Points on a hilly landscape, in no order, each with its height.
A ball rolls from a point to whichever of its 2 nearest points has the largest drop for the distance, and stops where none of them is lower. Distance is the straight distance between rows; heights are no part of it.
Refog: [ 99 142  37 140 102 157 134 115 113  59 147 115 140 177 148 114 110 132
 161 131 130 163 113 172  67]  height 238
fimo: [150 113 237 155 159 110 124 122 166 163 143 160 166  87  93 167  85 137
  79 179 114 162 131  82 149]  height 189
Zenar: [155 127 104 129 123 121 120 116 107 155 151 101  74 129 142 137 122 131
 132  67 116 124 118 141 152]  height 208
fel: [153 159 151 190 138  61 104 157 151 150 121 148 134 162 145 121 154 108
 173 123 140  89 138 141  61]  height 762
Nepo: [153 142 114 127 137 116 144 107 135 148  97 130 134 129 145 132 135 172
 161 116 137  78 128  88 100]  height 355
Segok: [103  88  78 120 105 182 113 128 140  86 145 116 124 183 134 119  93  98
 174 153 112 137 142 181  90]  height 160
kobif: [ 95 140 104  84 105 128 149 162  69 154 132  71 110  59 126 116  88 116
 110 115 121  84 129 163 159]  height 664
kirir: [174 166 162 100 118 108 127  85 137 153 142 122 213 125  71 150 118 128
 140 174 140 164  82 113 182]  height 360
Rufab: [115  90 112  92 114 182 151 178 103 126 132 157 150 104 103 140 131 114
  73 105 131 148 117 143 165]  height 54
pif: [116 103  94 108 131 101 143 125  59 135 132 129 124 117 118 143 121 128
 176  67 139  90  56 113  90]  height 258
gagi: [175 108 127 132 127 110 183 112 149 164  93 149 164 119  99 152 160 162
 144 142 144 129  88  87 186]  height 324
senu: [ 63 138 119  85 101 112 133 133 144  97 121 119 112  95 184 144 120 164
 128 131 165 103  24 137 148]  height 619
mokas: [ 64 107  96 168 117  45 128 147 155  75 184 132 116 133 158  96 118 141
 156  94 129 134  62 136 147]  height 140
Piris: [116 108 151 104 108 123 125 133  67 142 159 146 130  91 100 162 121 117
 127  80 122 130  52  96 145]  height 211
dud: [151 146 159 135 145 137 104 144 129  99 115 161 153 118 134 185 111  98
  63 127 122 152 173 143 124]  height 288
Kobuz: [171 189 162 169 137  92  96 122 126 165 125 118  99 142 133 111 155 107
 149 116 163  90 115  97  84]  height 738
tisis: [129 138 164 150 142 107 148 111  78 185 117 105 102  81 130 125 133 135
 106  87  90 128 182 109 170]  height 135
Liro: [ 95 154  90 100 138 121 152 142 113 102 123 129 143 131 151 130  98 154
  95 156 158 135  20 104 159]  height 598
fik: [111 131 116 124 121 144  97 183 160  59  94 133 114 175 181 156  91 128
 136 110  99 117 190 150  89]  height 452
Tipad: [118 100 112  76 123 171 139 140  99 112 176 136 139 118 115 174  91 118
 110  87 139 123  78 115 139]  height 152
faz: [ 97  74  98 125 163 146 197 126 137 108  91 137 111 129 151 150 126 146
 116 161 105 115 176 133 103]  height 116
Bipot: [183 137 164 141 141 133 137 106 144 118 150 137 189 117  77 160 115  95
  55 138 116 172 171 133 170]  height 210
rud: [124 135 120 129 138 157 114  90 114 104 115 170 133  96  97 173 166 120
 105 108 133 151 164 165 116]  height 339
miguv: [ 98 160  71 155 134 126 100 160 120  85 124 102  96 153 161  88  74 157
 106  94  91 148 147 119 112]  height 460
Gogo: [113 144  97 109 105 151 108 109 127 136 144 109 106 154  94  86 179  94
 158 128 133 107 103 148 131]  height 590
sogu: [ 89 146  91 111 165 119 128 157  50 126 126 105  97 166 158 132  92 116
 153  81 140  74  61 122  62]  height 306
Rekup: [ 99 128 106 108 144 124 135  98 124  74 145 151 107 116 159 163 149 101
 102 120 130 135 136 169 112]  height 274
lov: [138 136 163 171 159  80 130 112 137 135 122 133  43 101 125 126 181 138
  99  80 145 111 128 106 137]  height 679
ras: [146 140 106 147 136 127 159  83 153 134  86 114 138 176 152 108 134 186
 154 138 140 143  79 114 118]  height 320
mer: [ 86 174  94 103 150 145 105 161  86 109 139 117 142 130 179  90 100 115
 115 117 143 153  66  97 124]  height 556
tedat: [127  95 160 169 148 143 120 197 147 133  81 143 157 166 141 115  92 161
 193 129 128 105 149 120  47]  height 271
gugat: [158 119 198 113 130 117 122  79 153 163 131 119 200  91  82 174  89 127
 145 148 119 118 136  84 199]  height 313
nisov: [121 170 145  74  99 123 163 141  61 158 106 117  98  56 167 149 132 127
  96 101 117 107 122 142 144]  height 685
Bor: [131  69 157 113 140  98 142 115 117 157 134 136  99  69 145 114 115 140
 106 129 102 124 161 129 160]  height 51
bep: [104 109  44 136 110 150 125 186 129 107 134 127 124 153 105 133 123 170
 162 102  95 102 209  98 113]  height 311
feda: [ 75 138  95 119 111  45 143 111 116  34 146 171 161 137 169 130 139 131
 156 143 147 158  48 159 108]  height 138
fefi: [155 124 137 108 119 142 114 165 118 189 134 106  74 170 124 142 124 150
 154  72 107  76 162 144 130]  height 142
Div: [154 151 150 197 115  73  76 152 148 149  98 170 134 123 163 147 172  95
 140 161 136 120 189 157  71]  height 783
Pekup: [179 135 139 118 117 141 119 112 166 140 138 120 177 141  73 142 129  95
 142 144 156 130 126 135 132]  height 413
ked: [154 140 211 112 113 153 132 127 118 165 138 109 142 104 121 140 125  63
 109 147 139 108 158 110 153]  height 281
per: [113  96  80  98 108 212 147 179 135 163 104 114 128 144  94 111 121 179
 150 117  93  97 197 127 146]  height 178
sasu: [153 101 153 143 144 156 100 158 147 153  88 127 151 185 145  78  85 134
 176 163 101 122 199 114  58]  height 310
kitop: [134  83 111 132 131 129 165 104 145 155 107 149 138 103 133 137 155 146
 173 144 152  88 107  57 147]  height 367
zeg: [108 127 143  97 143 109 123  79 126 146 169 171 168 106  30  95 197 113
  98 135 114 172 159 132 164]  height 440
buv: [142 117 144 118 127 172 113 178 167 103  81 101  82 156 172 125 103 123
 124 165 103 101 197 171 117]  height 492
las: [ 58 145  80 157 107  72 134 172 132  43 148 135 155 152 168 119 116 130
 145  91 133 112  47 158 106]  height 86
Zaton: [124  84 166 138 117 168 113 125 161 133 167 111 166 113  56 123 107  62
 146 155 139  95 123 131 126]  height 416
guvir: [122 142 162 172 155 117  99 115 225  87 122 119  89 183 160 127 152 124
  93 160 141 118 130 148 118]  height 567
nuvi: [123 165  92  84 111 183 106 101 138 132 131  68 128 149 136  94 134 114
 142 176 132 102 131 150 116]  height 524
dabo: [177 162 158 159 133  93  90  94 112 157 123 143  72 130 143 153 196 103
 135  96 137 132 142 134 123]  height 709
bubi: [ 99 138  94 134 122 150 113 150  74 109 111  97  64 133 160 136 106 118
 151 109 111  97 102 144  81]  height 349
pokav: [140 173 104 114  93 110 121  93 133 163 156 131 164 115  54 105 192 114
 124 105 119 151 150 155 177]  height 546
Seru: [ 77 151  84 111  92 100 152 133 108 124 142  86  82  71 155 121 110 148
 125 145 134 108  89 137 141]  height 640
Fug: [127  74 128 147 137 139 178 164 165 103 101 132 138 147 131 148  99 159
 165 133 112  93 169 143  66]  height 209
mavuv: [119 189 113 115  85 131 118  92 100 142 130 106 130 101  78 105 172  87
 132 131 134 149 122 148 128]  height 599
Kov: [166 134 203 130 149 121 130  72  80 181 142 121 101 111 135 177 144  95
  91  97 105 129 193 105 192]  height 212
moma: [147 105  71 126 101  96 114  94 134 111 147 127 109 125 155 135 124 139
 146 108 134 158 111 143 194]  height 257
gug: [113  98  92 163 127 104 156  90 133  97 148 134 168 154 115  83 148 141
 178 172 137 158 147 141  74]  height 184
Lalel: [121 135 108 129 151 112 101 125 103 110 130 119 139 122 166  80  70 165
 124 122 112 187 115  89 121]  height 503
vemu: [108 120 128 137 128 138 149  92 145 120 158 136 169 133  75  85 166 146
 117 147 126 178 127 144 115]  height 298
Bos: [111 115 188 168 145  79 126 113 157 109 119 127  62 123 125 100 170 132
 109 142 139 152  78 123 134]  height 647
seko: [ 97 110  48 101 116 179 181 127 120 149 139 113 153 138  58 105 144 157
 114 101  96 113 180 155 143]  height 308
Gemom: [102 148  45 125 105 177 164 142 151 116 134 101  95 147  74 113 169 169
 151 106 114 107 166 171 123]  height 401
kav: [126 112 209 115 136 128 118 114 149 137 148 123 172  94 133 125  88 154
 113 150 136 130 130  49 172]  height 259
mev: [154 150 141 155 144 163 114 127 185 105  76 118  96 169 156 134 137 100
 107 178 137 137 169 176 100]  height 529
midep: [134 122 160  83 130 160 127 109  93 155 123 125 121 131 140 165 144  96
  96 107 137  92 183 119 166]  height 190
gofon: [141 121 102 145 103 100 156  87 146 115 118 126 122 118 145 125 126 161
 164 148 139 184  68 145 131]  height 294
kizis: [164 167 129 100 137 156 143 141 101 174 109 124 138 148 148 108 134 168
  94 103 147 157  98 112 176]  height 230
loguf: [121  90 118 123 152 191 120 102  82 118  86 116  79 139 145 120 109 137
 136 139 107 149 106 131  96]  height 395
fon: [162 141 220 145 160 122 111 111 114 155 158 122 163  93  67 164 107 107
  57 145 101 170 154  77 168]  height 115
gevad: [122 143  97  97 119 196 144 178  74 156 116 132 148 113 122  89 138 146
  61  98 122 169 109 120 165]  height 153
Vuluk: [136 125 176 128  86 160 127 178 156 119 135  90 124  95 105 128 117  76
 113 144 144  96 132 102 127]  height 348
Bonat: [ 88  69  81 154 139  68 163 176 159 102 167 132 116 160 133 105 109 162
 142 115 151 101  59 111 116]  height 207
bon: [133 130 203 184 135 106  76 116 183 110 135 125  98 140 144 124 149 117
 103 142 158 139 121 101 167]  height 611
panu: [112 142  81 140 147 143 112 195 149  75 148 127 113 162 146 130  91 137
 131 103 110  96 193 103 114]  height 398
gik: [139  80  98 149 110 152 114 127 141  98 110 147 128 164 141 105 144 100
 186 166 144 127 161 142  74]  height 56
Gamaz: [114 113 112  86 153 193 149  88 104 135 129 105 127 135 124 124 101  98
 149 181 115 139 111 140 131]  height 453
Renem: [180 161 160 139 134  87 126 112 133 135  82 152 128  71 145 159 134  98
 113 193 137 195 111 140 142]  height 842
novu: [174 142 158 160 117  90 111 107 159 144 131 170 118 132 119 167 177 104
  93 172 149 180 125 157 152]  height 827
mim: [132 116 134 136 125 183 110 150 105 165 102 120 117 145  99 119 136 153
 143  79  97  97 180  99 143]  height 41
gusa: [170 167 184 175 133  72  67 131 156 162 135 199 141 129 158 168 169 116
  87 130 152 147 168 149 108]  height 805
zezos: [135  80 149 104 135  77 145 134 149 155 140 127 152  83 143  81  87 150
 147 152 118 115 131 122 121]  height 126
Lega: [137  94 178 112 149 147 112 136 149 170 126 140 180 118 130  87  84 128
 143 160 124 102 163 104  89]  height 214
Lota: [103 134  91  94 151 102 115 117 127  58 169 168 141 145 136 127 139 111
 124 127 154 154  85 168  98]  height 206
Gem: [185 160 164 111 136 115 144 101 108 179 104 153 139 129 131 135 170 150
 114 129 149 147 118  94 162]  height 282

For each start below, name the point where the ball stops.
mavuv: gik
Gamaz: Rufab
novu: mim
Nepo: mim
kitop: Rufab
Pekup: fon

Call two points neighbours if one is among the 2 nearest of the other. Go from one point of each pair to the other, from neighbour to neighbour, staying as low as possible. Name the highest point that can't be avoided.
Bor and faz: sasu
Bor and midep: Kov
Rufab and mim: kitop
las and fon: rud
